Points on a hilly landscape, in no order, each with its height.
From any point a climber steps to the highest of the 2 points nearest to it. It stops when none of these is higher. Distance is the straight distance between rows; heights are no part of it.
(1325): [  8 -12  -9  -8  -3   4  -8 -15  15  12  -9  20   1  13 -16  18 -13  10
   5  -9 -17  12  -4 -11   2   2  13  -6   5   8  -5  11  14]  h=466
(1133): [ 14 -12 -17 -37   8   8  15 -13  -3  10  19 -10   7  12  -4  -2   4  -6
  -1   2 -12 -11  -5   7   7  30 -19 -14   8  21   5   9   5]  h=487
(991): [ 14  14  -4   6  11 -15   2   0 -10  15  17  -3   9  -2   4   3  11  12
 -12 -11   2   6  23  17   4  12 -14   0  -3   1   2  -6  -3]  h=662
(530): [-16 -26   6  -2   9  -9 -13 -24  14  12   5  -1   1   5  -5 -20  -5   7
   0   2 -13  19  -1  -9  17   0   7  -7  -5 -13  -2   2  17]  h=96
(970): [ -1   9  11  41  16  15 -11  14 -11   1   7  -4  -1 -14  -2   1  -3 -13
  -2 -12  21   0  11   2 -10  -6  -7  13  11  23 -16   5  11]  h=135
(836): [ -3   0  -8 -12  11  14  16 -23   8  -4  -7 -20   5  -6 -10  -4  -1  -4
  -9 -10  -5  10   3  -1  18   9 -33  -2 -15 -24   0 -17   1]  h=613
(649): [ -5  -7  -9  12  12 -17   0 -13  -4  -5 -14   5   3  -4   8  -6  -4 -17
   6   3  -9  -5  -2   0   1 -10   7 -20  -5 -17  -2   0 -21]  h=50
(1601): [ -5  -1 -11 -10 -17  -1  -7   2  -7 -16  -8  -8  -6 -19   4 -11 -10 -13
   4  16  -8   2 -16 -14  -5  -4  15 -16 -15   1  -5 -11 -14]  h=787
(1028): [-15   2  31  -3 -14 -17  12   7 -18 -10   6  17  13   4  -7  -6  10   3
 -18  -6  -3  19   0   3  -3  -9   6   5  -7  -3   3  14  -8]  h=361
(951): [ -3  11   6  17  -4 -43  15   3   0 -10  -2   5  22   5   1   5  25  -3
  13   2  18  18   0  -1  -9  -7   0  -1  -4  -3  13  15  -8]  h=285
(1375): [ 12   2 -16  12   1  -7  10   7   2  22 -14  -3   7  -3   2   9  15   8
  27  14  23   1  11  -9  13  13 -21  -9 -15  -3   6   4  -3]  h=624
(692): [-11   7  12  11   8  22 -15  -5  19   9  14  -6  -9 -15   2  -5  -7  -1
  14   9   0  -5  -8 -17 -11   2  12  -7   0   6 -26 -13  20]  h=245
(113): [ 26  14  -4 -22 -10 -29  -4  15 -11   3   6 -17  -6   0   1  -2  -5  12
   9  -6  25  -1   8  -8   7  14  16   6  -4  11  25  30   5]  h=399
(593): [  9  -2 -20 -27  18  19  -1 -16   1  -8   7 -18   0   6   1   3   5 -12
 -14  -3 -10  -9  -8   0   9  28 -29   0   3  10  11  -3  -7]  h=455
(805): [ -3  -8  -9   1   0   5  15  18  -4   9  15 -22  -1 -13   7 -12  10   5
   8   5  22   7  -4   1  -1   8 -14  -6  -6  21 -16 -18 -17]  h=319
(767): [ -7 -31  -5 -10   4 -13 -12   4   7  -6   5   4  -5  11  -5 -10   1   7
   1   2 -18  28 -10  -3   3   6  22 -12 -11  -4  -2   0  11]  h=119
(940): [  9   8  -3   0  -3 -18   0   1  -8  -3   8 -11   6  -3   2   5  -4  -4
  13  -1  31  -3   2  -9   8  12   2   5 -10  13   5  27  -1]  h=436
(980): [ -7  -1   4  34  11   8   7 -19  -6   2  -5   2  10  -5   5  16  -5 -16
   7   6  16 -10   5   3  -7  -8 -37  15  14   0   1  -1 -12]  h=512
(1372): [ 16  -6   7 -19  12 -11  11  -4   9   6   1  -8  21  -7   9  24   7  -2
 -19  -4 -14   6   0  23   3   6   4  -6 -11   3  -7  -2  19]  h=556
(1285): [ -7  -2  18  18   5  -2   5   1 -11 -21   7  17  -9  -6   2 -21  13   1
  -3   4  -6  -6 -19  -1 -15 -14  23   6  15  10 -13  11  -8]  h=286
(866): [ 14  17   1   7  -7  -3   1  16  -9  25  -5   1  -6  -3   6  -8  19  17
  17  -1  12  -7  13  -8   9  20 -15  -3 -17   4   7   8  18]  h=683
(1551): [ 15   6 -25 -16  11   9  -2 -15  -3 -16 -22   5   4  -6  -8  34  -1   0
 -24  -1   7 -13  11  19   3  -1 -24  -5   9   2  22  -1  -1]  h=527
(588): [-16   2  -3  21  10   2  -4  13   0   7 -12  10  -9  14  -5 -28   0  12
   2 -22  26 -12  20  14  -5 -27   5   6  12  -1  -1  -4   6]  h=370
(262): [ 22   4 -16 -12 -13  -3  -4  23  -7  -5   3  -4 -15  -1 -13  -1  -2  26
   3   8   5   9  -4  -2   5  14  11   2 -10   3   3  -8   1]  h=328
(684): [-13 -11  -8   3   8   6  -1  -3  35  -3   6  -7   6  19 -16 -16   8  -3
   5   8 -38   7  -7   4 -16   9   6  -2   6  -6 -20  -8   6]  h=394
(596): [ 11 -12 -13  -1   3   5   6  -5  -1  13 -14   8   3   4   2  21   6  -2
  11  14   9   4  -4  -1   8  11  -8  -4  -3  13   4   1 -19]  h=568
(8): [  4  -2  -4  -3  -5   2 -10  -9  -8  -3  21   6  -8  18   1   4 -12   8
   3   7  15 -18  -3   1   6 -10  14  15   7   2   2  20  -4]  h=532
(1423): [ 16   7  -1   9  22  -8   0 -27 -16  -7   6  -7   2  -1  -7  -6   3  -4
 -19  -9   0   0   4  21   9  10 -18   7   0   3  -4  -8  -5]  h=603
(1047): [ -5 -14  -7  -5  -6  10 -12  33 -21  -1   6 -17   8  -3  -1   5  -8 -12
 -18  16   6   0   5  -7 -11   0 -13  18   5   6   6   0 -19]  h=16
(369): [ -1   4  -6   1  10  10   5  -6  11  21  13 -21 -17   9  -2 -31   5  12
  16 -28  14 -10  -1   2   6   8 -15 -11  -1   2 -13 -10  14]  h=261
(452): [-13 -12  -1   3   8  25 -11 -13  15  19 -11  -3  -8  -3 -18  -9   1  10
   8  17   0  10  -1 -21  15  13 -16  -4 -12 -15  -6 -12  18]  h=706
(263): [ -2 -18  -5 -17  -1  15  -9   7   2  -4   3  -6  13  24  -6  10   1 -12
 -18  18 -30  -2  -5   3  -2   4  -6  21  10  -4  10   4   0]  h=362
(1108): [ 10   4  -2 -12 -14   6  -1   5  -9 -20 -12  -8  15  -8   4  36 -15 -26
  -9  11  -1 -10  -2   5  -4  -4  -5  14  -2   7  14  10  -4]  h=562
(1278): [ -7   8   1  17  15   6  -5   7 -18  10  -1  -1   0  -1   3 -12  14 -11
  -2 -18   3   2   1   0 -30  -7  -4 -14  -2  27 -22   0  -1]  h=95
(661): [  2  -1  -1  -9  -1  -8  -4 -20   0  -1   5   5 -11   4  16   4  -9  16
  12  -5  13  -9  -9  -7   2 -14  -1   0  -5  -7  -6   9   7]  h=484
(720): [ 18  12 -19 -31   9   3   7   3 -16 -16 -22  14  -2  -9   1  28   1  -4
  -6  -5   5  -5   8  -1  -5  14 -33 -23  -2   6  25  11   3]  h=572
(854): [ -2  36   6  33  -2 -10  -4 -21   9  11   0   5   7 -15   0   1  -6  -2
   6 -18   3  -3  24  -3 -12  -8   1  -3   2  -5  -3  -2  -1]  h=650
(1452): [  7  -4 -10 -11   4 -11  12  -4  -8   0  14 -28   7  -7   3  -8   6  -5
   4   0  20  12   3  -8  26  10  -2 -11 -23   2   3  12  -8]  h=478
(365): [ -3   1 -11  17  11  31 -18   8 -21  -5  -8  14 -10   2  -3  21   9   3
 -16   1   0   6   8  -9 -10   1 -25  15  10   5  14  10  -4]  h=82
(141): [ -3  -7  -7   8 -13  27 -12  20 -12   4   1  -6  -1   2 -13   4 -17 -13
  -4  11  10  -9   5 -14   8   0  -4  18   3   6   0  14  -1]  h=2
(1566): [ -2   2  20   1   0  -9  -5  35 -19  -3   1   0 -17 -10  12   3  -5   3
  17  20  -1  -2 -14 -14 -30  -9  42 -12   3   4   3   7  -4]  h=202
(612): [ -5   7  -8   0  -6  -8   8  36  -9  -1  11 -13   4   0  -5 -11  11  13
   1   3  28   4  10   5 -14  -4  -5   1   0  10  -6  -6 -13]  h=351
(522): [-21 -20  -4   9  12   9   1 -13  18  12   0  16 -21  13  -2 -18   0  29
  12  -7   9  10   2   5  13  -7  13  -5  -2 -21   5 -13   9]  h=533
(275): [-15  30   4  22  -5 -14  -3   8   7  17   5  -1  16 -19  13  -8   9  -2
  -1  -1   3  -6  34  -5 -19 -17   5  -9   5 -13  -1  -5  -8]  h=595
(384): [ -6 -15   3   0   7  -4  -8 -12   8 -17  10   8 -12   2   2 -14  -7   6
  -2   1 -13   0 -25  -9 -10  -9  14   2  11   1 -19  -1  -1]  h=301
(1264): [-10   5  26   2 -30 -20  13   4   3  15   7   7  13  -3   6 -10   2  -2
   0 -21   5  11   8   0   2  -3  10   6   0  13   1   9 -10]  h=405
(1311): [  1   7  -9 -13 -21 -10   5   4  -4   1   3  -2   9  -8   6  17 -13  -3
  13  18   7   3   0 -11  -8  -8  13 -17 -10  -3   1   2 -21]  h=691
(501): [ 13  -9  10  -5  -1  -8  -1 -19  23  -5  -4  14   8 -11  -9  19 -19   3
  -7  -4 -12  11 -10  -3  11   0  25   5   6  14 -11   7  14]  h=507
(922): [ -3  -4   6   6   4   9  -9   9  12  -8  15   1  -1 -10  10   7 -14  -4
   0  15 -42 -18  -8 -12 -16  -4  16   2  29 -15 -19  -1  13]  h=300
(17): [ 10  -5  -1 -22   3 -13   9 -10  19 -19   7  -5   3  -4  10   9 -10   0
   0   5 -17   0 -26  -2  -6  -6  18  -1  -1  -5 -17   0  -2]  h=338
(59): [ -2 -11   3  -4 -24   5 -13  11  -9 -18 -19   1  -3 -13  -2 -12 -17 -19
  -7  10 -34  -2 -21 -16  -5 -13   9   1  10   1   4  -4  -4]  h=685
(81): [ 13  -3   1 -19  -7 -16   0  -7  13  19  -7 -14   5  14  12  -8 -11   3
   6 -21   8 -18   6   0  22  -9 -13   6  -4 -14   2  16  18]  h=626
(1127): [ -1  -9  -1  12  11   9 -12  -3  25  -1 -18  -4  -4   2 -16 -22   1 -10
   0  11 -26   1 -14 -10   3   2  11  -5   1 -12 -16 -12   4]  h=354
(257): [  8  -5 -12 -28  -1  -2   9 -20  -2   3  17 -16   5  -2 -13 -14  -4   7
 -10  -3   3   7   8  -5  35  12  -6 -10  -9  -4   6   7   8]  h=519
(29): [-18  -3  11  11 -11   8   1  15 -17   6  -2  15  -5  -8  12 -14  -9  -3
   1  -7 -13 -16   4   4 -19 -26  -1  -7  17   1 -10 -11   5]  h=161
(947): [ -1   7 -13 -22  -5  20   2 -18  -2 -20  12   0   5   0   0  23   5  -3
 -16  21  -4   0  -6   7   4  13   3  10  -3   8  13  -7 -15]  h=312
(195): [-17  14   6  23  18  23  -4  15 -17  -6   1   2   5 -12   5  -8   6 -24
  -5   0   9  -3  11   0 -25 -22  10  -1  12  26 -19   5   6]  h=115
(1470): [ -1 -23  -3 -15   7   4   0  -3  -7   1   0   5  13  14 -12   4  17  -1
 -25  12 -20  20  -2   7   7  16  -7   9   0   5   9  -3 -10]  h=393
(840): [ 12 -10  -8  -8   3   0 -14   7  12  -4  10  -4   9  12  -7   4 -17  -2
 -18  10 -33  -7  -5  -4 -10 -11   6  16  20 -12 -12   1  -1]  h=332
(74): [ 10   9  -8  29  20   0 -11 -11   6 -13 -16 -11   6   2 -22  12  -4 -21
   9   4  24  -3   2 -10   5   5 -22   9   2  -7   0   9  -3]  h=179
(1004): [ -2  -1  14  -5 -15 -34  15 -16  13  19  -3  -1  23  -9  15 -10   3  -1
 -10 -16  -1  13  17   7  13 -14   4   0   4  -1   8   5 -13]  h=447
(216): [ 12   8 -22 -22  -2   5   3   5   4 -13 -10  -4  14   1 -11  33 -12  -8
 -15  -2   5  -4  11   1   2   3 -15   3  -1  -5   4   5  -9]  h=516
(898): [-12 -11  -7   0  12  13 -17   0  16   9  11   5 -18   8   8  -1   2  22
  12  14   5   2  -4 -10   2  -3  14  -7  -8 -18  -7  -8  14]  h=584
(608): [ 10  13 -11 -12   6   2   3   0 -18 -17 -14   8 -11  -6   4  18  -3  -3
   1 -22  -2  -1  -1  -7  -4  16 -27  -7 -18  -1   2   7  17]  h=622
(761): [ 14  -4   5  -2   2  -6  -1  27 -42 -18  -8 -16  -3   3  -2   1   7 -14
  -3  13   8  -3 -12  -4  -9  10 -21  18   0  10  20  24  -1]  h=47
(525): [ -4   3   7  -7 -13  -7  12  -4 -14  15  -6   2  14   9   5   1  -7  -5
   2 -13   3 -18  13   5   9  -9 -25   7  -8 -12   5  15  11]  h=695
(752): [ -8 -14   8   5  19  20   3 -34   7  -1  -8   2   0  -4   8  19   0 -13
   2  19  12  -1 -10   1  14   4 -18   9  -3  -5   2  -9 -14]  h=508
(1071): [-24  -3   0   3  -8  13  13 -22 -10  19 -12   4   6   5  -4 -13 -10   2
   4 -18   1  -9   4 -10  -6  -8 -21   0 -10 -10  -3   7   4]  h=769
(1604): [ -5  -6  -8  -9  -9   5  -2  17   2 -11  12 -17   0  10 -11 -18  -4  -8
  -8   5  -6  -4  -7   6   4   5  13  11  -9  -5  -8  -8  -2]  h=635
(388): [  6   9  -7  -8 -17 -11   0   7 -19 -15  -9  -9  10  -9   0  30 -15 -26
  11  21   4   7  -5  -5 -16   5  14 -11 -10  12  19   5 -21]  h=625
(1038): [ 19  -3  17  17  19  -1  -2 -10   2   1  19  -7  -6   5   1  -7   4   2
  -6  -1   0  -6 -13  17   6  13  -2  21   8   8 -16  -7   1]  h=543
(154): [ 21  -4 -11 -15  27 -19  -2  -8   5  -2  -9  -5  -6   4  12  16   3  12
   8 -18  25   4  -1  -3  13   1  -5 -15 -14  -6   4  27  16]  h=186
(995): [-10  14  15  21  -8 -11  -6   9  27  13 -11  -2 -23  -9  34 -15  18   3
  12  -9  25  -1  21   1  -2  -8   7   9   2 -13   8  -5  15]  h=456
(161): [-18 -15  12   6  15 -14  -2 -25   5   6  -5   8   3  -9  10 -19  -4  -5
  -2   1 -16  -6   1  -8  17  -7  16 -13   3 -28  -2   4  -2]  h=74
(672): [ -4   0   5  11 -11   7   3 -19   3  -5 -14  18   3  -3 -10   5 -17  -7
  -3   3  -4 -10   3   2  19 -11   0  15   1 -12   1   2   2]  h=621
(915): [ 12  -5  13   7  11  -7  -3 -27  14  13  10  -3   7  -9   5   4 -19  -7
   1  11   8 -11   3  10  22  -3   9   0  13  -4  -5 -12 -13]  h=636
(1203): [  0  12   0 -23 -14  11  10  -9  -3 -14  15   7   3  13   3  15  10  -4
  -6  22 -27  -4 -15  12 -19   4  13  -3   6   2   8 -12 -20]  h=287
(269): [-17  -2  -1  33  21  16   3  -2  -2  -1 -10  22 -16  -5   9  -9   1   6
   4   2   4 -21   4  12 -17 -17  -1   0  25  -6  -5 -22 -12]  h=116
(869): [  0   0  -3 -12 -16  -8  12  19  14   2  27 -11   1   8  -6 -16  14  20
  -2   0  -8  23   7   6  10  -5  31  -6  -7  -9   7 -11  -9]  h=412
(999): [  3  -5  -3 -11  -9 -12   8  14 -17 -13   2  -7  -5  15  -6 -25  14   7
  -7  -2  -1   4 -11  12   1  -5  -4   0  -9  -6   0  -5 -10]  h=711
(367): [ 19   6   5   1  -7 -29 -12  -7  13   8   2 -11   3   7  18 -10 -12  -5
   3  -7   7 -19  10  10  14 -16  11  11  10 -10   7  12   0]  h=557
(485): [-27  -6  -2  16  -6  22   0 -15  -1   0 -16  20  -9   3 -12 -18 -19   0
   0  -8  -5 -13  -1  -7  -4 -22   4   5   9 -14  -1  -1   3]  h=690
(1565): [-17  12   4  13   4  -8   7   2   9  13   4   0   2 -22  14 -30  13   5
   2   1  -1  -5  16   3   0 -11  18 -21   4  -7  -8 -20  -8]  h=539
(1629): [ -7  17   3  19 -17 -22   9   9   6   4   4   8   5   6  -3 -22  17   4
  14   1  16  -4   8   7  -8 -14  19  -4  11   4   6   4 -24]  h=352
(536): [ 15   5  -5 -26  -5 -12  10  14 -25 -20   4 -16   0  15   0   6   4  -7
  -9  -1  -4   3  -8  17  -5   9  -9  -5  -9  -1  13  -2 -13]  h=804
(364): [-15  -2  -6   2  -4  12   2  10  14 -11 -28   3   0 -16 -16 -36   1 -13
  -3  13 -17 -12  -4  -6   5  -9  20 -11  11  -1 -14 -23  -4]  h=311
(222): [ -4  -6   8  -2 -15  16  -4  42  -4   6 -13  -1   1   8 -20  -1  -4  -8
  -2 -11 -14  13  -8 -12 -17   1   8   0   3  17  -9   6  10]  h=549
(792): [  2  15  -1  14   1 -29  20  -3  16  -7  -6  10   5  13   2 -10  30  14
  11  -7   5  12   7  12   0 -16  13  -5  -4 -21  12   8 -18]  h=317
(997): [ 24   3  -4  26  -3 -13  -4  17 -13 -17 -23   9  -1  -5 -12  15   3   4
  14  11  13   9 -10 -10  -1  -3  -5  16   3   8   7  21   8]  h=229
(1370): [ -9   6  25 -10  -8  -5  -8  33 -13   5  20   6 -17   7   9  -4   2  15
   5  10 -12   9  -5   2 -26   2  39 -18   0   3   6 -10  14]  h=234
(1034): [ -8  -2   3  17  18  28 -17  -4   4  13   2  -5 -13 -16  -5   4  -9  -2
   5  -5  20   6   2 -11  -8   8 -10  -7   2  17 -20 -21   3]  h=219
(1539): [  2   0  13 -20 -12 -19  22   3  -4  -6 -16   7  21   0   3  26   5   1
 -12   0  12  -3   8  28   4 -17 -10  -7  -8  -9  13  10  10]  h=452
(1445): [  9   7  -6 -13   2 -12  19 -17   4 -13 -14  -1   7   4   2  14   6   2
   2  -8  17 -13   5  31  19  -8  -5  -9 -18 -13  11  10  18]  h=406
(31): [ -9 -25  -5   1  17   6 -16   3 -12   2   9   6 -12  31   7  -9   6  -6
  -1  -4 -23  -5 -11  11 -18  -3   1  -5   4  -3  -1   2   7]  h=40
(987): [  4  17 -10  10  -7   0  -8   5  -9  -9  -5   6  -7 -11  -4 -22  -5   4
  -4   6  -9 -19   0   1 -22 -23   4  -8  20   1 -15 -17 -10]  h=187
(979): [-27  -2   9  19   5   0  10   1  -2   2  -4  21 -17  -5  21 -17  -8   7
  15 -18   0 -30   4   8 -13 -22  11 -10  21 -16  -6 -11   2]  h=138
(274): [-14   0 -17   2   5  21  -3  -4  22 -14 -16 -10 -12  -7 -20 -13 -10   0
  -8  -9  -4  14   2  -2   6  -8  -2  -7 -11 -26  -6 -31  -3]  h=767
(1557): [ 18   3  -8 -12 -10 -21  -8  12   5  -1   6 -12 -11   8   8  -4   0  17
   6  -5  15   4   6   5  22   2  21   4 -15  -9  14   8  10]  h=363
(1088): [ -3  15 -18  12 -16  -2   3   3   2 -21 -13  12   5  -8  -8   8   0 -12
   0  21  -9  -2   7   5  -7  -6   4  -6   9  -8  12 -19 -38]  h=237
(1622): [-13  -9 -10  -4  -2  24  11   7  10  15   2 -11  -9   6  -2 -17   9   1
  15  -6   7  -7 -12  -4 -10   8 -16  -4   0  19 -22 -15   3]  h=289
(1164): [ -8  -9 -11   8  -1  16  -5 -13  25  11   0  10  -2  23 -27  -1  -3   2
  11  -7 -27   9   2   2   0  21   4  -1   2   5  -6   0  18]  h=431
(1508): [ 18  13   1  16  -8 -35  10   7 -18  -7 -14  10  20   5 -16  17  16  -1
  14   4  14  12  -1  -6  -9   2 -15  -3   8  11  19  18   6]  h=257
(1456): [ 11 -19  -7 -23   9  15  10  -6  -2  25  -5   6  10   4   1  21   9   0
  -4  13  -6  -5   1   2  11  22 -21  -6   4  16   7   5   8]  h=524
(254): [ -3 -12   0  -7  11  -6  -9   0 -20  -6   7  11  -2  13  21   9  -1 -11
  -5  12 -18 -10  -5  10 -11  -9  12 -12   0 -16   4   1 -10]  h=27
(628): [ -9 -10   3   2 -16  11  -8  19  -2  12   4  16   5   3 -11  14 -12   1
  -9  -7 -18  13  11  -3  -2   6   2   5   0   2  -2  -5  14]  h=503
(1328): [ -9   7   1   1   6  24 -11 -11   0  14  -1   0  -6  -5  -1  15  -9   3
   4  -3   2  -2   7 -20   3  10 -19   0 -16 -16  -7   1  25]  h=775
(1225): [ -7  -9  18  15  -1  -6   8   3 -16 -15  -6  27   3   9  -5   2   8  -7
  -4   9  -4   7 -11  -1  -7 -16  13   6  12   1   3  22 -23]  h=320
(151): [ 11  23  -6  -8 -15   6   5 -10 -19  -4  13   7   1   3  -8  13   7   6
   4  19   8  -6   7   9   7  15   8   3 -12   7  11   4  -4]  h=340
(1531): [  6   8 -10  17  14   9  -1 -10 -19   8   6  -2  -6  15  -4 -10  11  -7
   2 -16   2 -15  -4   6 -17   6 -19  -2   6  18 -10   7 -12]  h=79
(245): [  6  23   9   5   4   2  -1 -24   5  13   3  -2  11 -12  -6  16 -13  -4
  -6 -20   0   0  17  -4   7   8 -11   2 -10  -3  -8   3  14]  h=710
(1069): [  3  11   7  -9 -20 -18 -15  14  -6   1  11   7 -16   2   1 -24  -2  19
   1  -6  -3   5  -1  -3 -10 -12  36 -11   5   7   4  -2   2]  h=268
(600): [  4   1 -13  25  10 -12  -6  14  -2  -8 -10   3  16   5 -17  21   4  -6
   1  13  22   9  13  -7   3   0  -9  14  -1  -9   8  15  -5]  h=203
(1246): [  7  -5  15  -7   3 -25   9  -5   7   5   1   3  18   1  12  -2  13   0
  -9   4 -13   7  -1   9   9  -7  16   2  -8  -9  -1   9  -2]  h=498
(1022): [ 12   5   6 -32  -2 -10  10   0 -16   1  -1  10   1   2   2  10  -7   3
  -3 -30  -8  -2  -1  -5   0  12 -17 -15  -7   9   1  21  27]  h=681
(60): [ 21   3 -17 -18  15  -8   1   6 -23  -5  17  -2 -12  12   2   1   8   9
 -10 -17  -4   3   3  14   0  20 -14 -12  -5   1   5   0   1]  h=723
(651): [  1  -2  20  -1  -5  -9  -1 -13  33  14  19  -8  -1 -17  25   7 -17  -1
  13   1   9  -3   2  -2  18   5  22   5   5  -1  -4  -9   2]  h=571
(270): [-13  -2   2  11   6  18   0 -15  -2 -18 -13  -4   0  -8   6  11   8 -12
  -5   1  13  -3  -7  -3   8   9 -39  22  -1   7  12  -6 -17]  h=464
(317): [ 11  -7  10  -4  30  -6  -8 -24  10  20  -2  -5 -10   6  10   6  -4  10
   8 -25  20   0   3   1  19   7 -11  -4  -3  -6   2  12  20]  h=211
(648): [  9  25   2 -12  -8  -6  16 -22  -2   6  10   2   7   5  11  11  18   7
   4   1   6 -13  14  26  14   2   5  -7 -16  -4  13   7  11]  h=371
(362): [ -1  16   2  -4  -5  12   0  16 -30 -23 -10   6  -3   5  -5  15  16  -2
  -9   4   4   4  -2 -12 -14   6 -33   7   0   5  21  15  -8]  h=66
(212): [ 12 -11 -10 -30  14  -6   4 -12   2   0   1   0   4   6   1  21  10  15
  -3   2   7  15  -7  -3   9   5  14 -16 -16   3   4  19   8]  h=165
(537): [-14  -7   0   2 -16  17   4  23  12 -15 -17  -4   0 -18  -9 -20  -1  -8
  -4  16   2  -2 -11  -5  -1  -6   7  13   6  16 -12 -24 -11]  h=276
(986): [-14  -9  10  -4 -10  -4   0  29  16  15   2   0  14  -3  -6  -8   3  -2
  -1  -1 -19  18  -1 -16 -16  -1  24  -9  -4   6 -16  -3   1]  h=497
(1538): [-20  11  18  32  10   7  -4   3  17  12  -5   5 -12   4   8 -12   7   7
  12 -19  30  -8  19   9   2  -9   1  13  -2  -9   1  -1  18]  h=410
(286): [-15 -21   6   3  12  21  -2 -31  12  -8   4   2 -13  -5  10   4   1  -7
   4  10  -8  11 -17   8  12  18 -12   1  -1   3   4 -31  -2]  h=461
(1414): [  4   5  -6 -18  -4   3  16 -21  16  16  -4 -12   3  -3  -8  -8  -1  18
   6  -9  -6   6   7 -11  24   6 -20  -8 -16 -19  -2  -3  21]  h=563
(1619): [-12  -7  -4  29  19  27 -19   8 -17  -9  -8  14 -17   1   3  -4   7  -6
 -14   1  -1  -3   3  11 -12 -13  -5   8  14   8   5 -11  -3]  h=97
(1542): [ -6   4  13  -3 -16  -4 -12  15   6  17  13   4   4  -3  -1   6  -2  11
  -6 -15  -3  18  14 -18   0  10  16   7  -9   8   0  12  20]  h=469
(20): [ 12  -6   1  -1   6   1  -4   8 -29  16  -3   1  -2  25   5   0  14 -10
   6  -1 -13  -6  -8   5 -13   8  -7  -9  -6   9   3  12  -2]  h=59
(121): [  0   2  13  21  12 -15  10 -32   5   3  -6   2   6 -15  13   3 -17  -6
  12  -2  13 -10   2   8   5 -13 -16   1   8 -12  -3  -9  -9]  h=569
(1573): [ 14  -9   9 -10   0   6   1  15 -35  -3  11 -11   8  -3  -6   7   0  -7
 -23  14 -10   8  -6  -7  -8  12 -11  25  12  21  10  18  -8]  h=31
(1290): [  4  11 -16  16  -9  16 -14  -1   4 -23 -11   6 -12  -6  -8  -4  -7  -7
  -6   3 -11 -13  -9   3 -10  -9   5   8  20  10   3 -17 -26]  h=212
(33): [-14   3   2  -1  -8  -2   1  16  24   3  13   5   1  -6 -11 -27  15  20
  -4   5 -18  17   8   1  -2   0  29  -7   3  -3 -11 -19  12]  h=449
(859): [ -8   0  21  18 -14 -10  -5   4  17  16  13   4 -13 -12  34   2  -4   2
  17  -9  27  -3   7   0   6   0  13  13   1  13   2   1   4]  h=513
(400): [  2   0  -5  -7   7   2  -2   1  -9   5   7  -6  10  -5  10  17   1  -8
 -15   0 -14   5   8   8  -1  11 -13  -1 -16  -9  -5 -13   4]  h=607
(185): [ 12  -5  -1 -13 -24 -10 -10  18   8   6   7   7  -7  -2  -9  -2 -16  27
   3   9 -13  12  -7 -10  -6  -2  26   0   8   5  -4  -9   3]  h=299
(85): [ -5  -5  -4  10   8  23   1 -13  17  13  -6  14 -10   3  -3   7  14  17
  12  16  -6   3 -12 -12  -4   8  -8   3  -4  -1 -10 -10   2]  h=643
(475): [ -7  18  -9   2 -12  21   2  -3   3  -1   4   3   7  -4  -2   5  13 -10
  -5  26 -22  -8  -1  -1 -15   6   2   1   1  -2  -2 -17 -28]  h=262
(1439): [  5 -20  -2 -26   3 -12   8   8  -6 -10  18  -4  -6  17   3   6   6  13
   2   6   4  24 -15   7   8   4  32  -8 -14  -1  11   7  -6]  h=144
(278): [ 14   7   0  37   8  13 -13   0  -3 -17 -10  -5  -9 -10 -16   4 -12 -17
  -2  -8  12  -2  -4  -2   0   3 -16  18  14  15  -8   2  -2]  h=156
(352): [  1   9  13  18  -8 -10 -15  -1   9   6   7  -5  -1 -10   3 -22 -13  -5
  -3  -2   3 -14   8  -9   8 -15  19   8  12  -4  -5   8  -1]  h=499
(776): [ -8 -16 -12 -19   8  15   1  -6  -9  -2   6  -1   0   7  -1  -2  24  -3
 -13  -3 -17  15  -9   1   3  32 -24  -3   4  25  21  -8 -18]  h=424
(1186): [ -6 -12 -14 -13  -5   8  -2  -8  10  -4  26  -1  -6  18 -10   3 -15   5
   0  -7   6  -1  -4   3  10   8   6   7   4   4  -6   0  -2]  h=578
(1289): [ 10  10  10 -25 -18  -7  18  15 -15  10  -3   8  -3   1   8   8   4  15
  15  -9   9  -4   4  -6   9  14 -22  -9 -15  -2  11  13  19]  h=752
(1070): [-14  -8  -8  -2   8  14  -4 -23  15 -18 -23 -14  -3  -3  -4  -8  -3 -15
  -8 -10  -9  10 -18  -7   8  -1 -18   3 -10 -12   3 -17 -15]  h=682
(139): [ 10  -9  20 -29 -17  -5  18  14 -18 -10  -5  -1  15   0   2  28 -10  -7
 -17   6   2  -4  -4  20   1  -2  -7   7   4  12  12   5   4]  h=506
(1259): [  0 -14   4  -2  16   3  -6  -8  14  17   5 -13 -14  11  10  -6  -9   5
  17 -27   1  -4  -9  -3   4  11 -17  -5  -7  -7 -16  -3  29]  h=236
(1177): [ -1  -6  10 -11 -20  11 -13  45  -9 -15 -22  -9 -13   3  -8  -5 -11  -9
  -6   3 -22  11 -22  -7 -22  -7  14  -1  10  15   9 -13   2]  h=606
(993): [-14   8  21  17  -3  -6  -4  -9  17  24   9 -11   1 -19  11 -26  -4   0
   1 -10  13  -4  17  -2   6 -10  -1   2   8  -5  -7 -15  -2]  h=486
(1526): [  4   2   1 -14  -8 -14  18  12  24  -9  24 -16   2  -3  12  -3   4  13
   6   4  -6   6 -13  -2  -1  -7  28   6  -6 -14 -11  -4 -10]  h=376
(1454): [ -9   9  -9  16 -11 -16  -1   9  -4  -1   0  -2   1   6  -8 -18   1   4
   8 -13  27  -5  14   6   1 -12  -5  -1  -1  -2   3   4  -5]  h=389
(1217): [ 11  13  12  14  -2  10 -10   5  13  -4   8  -7  -3 -27   5   6 -18  -2
   0  16 -16 -11 -10 -16  -7  -3  11  13   7  -5 -23  -9  11]  h=272
(473): [  7   9   6  -1  -4   2  14 -19  19 -16 -16  16  12 -12  -8  33 -11  -4
 -10  -3   3  -5   1  16  10  -8   7   6  -3   0  -3   2  10]  h=561

Call two points neighbours if one is among the 2 nearest of the other. Go from one point of each pair to the other, from neighbour to neighbour, staying as high as possible. Name the lowest point that can't be avoided.
(1454) and (991) | (588)
(1328) and (1071) | (993)
(1108) and (1289) | (216)
(991) and (752) | (270)
(991) and (915) | (1038)

For each start below, name the point where the climber stops.
(1566) | (274)
(254) | (1454)
(692) | (1289)
(1047) | (1108)
(31) | (1454)
(364) | (1071)
(384) | (1601)
(1290) | (1108)
(1370) | (274)
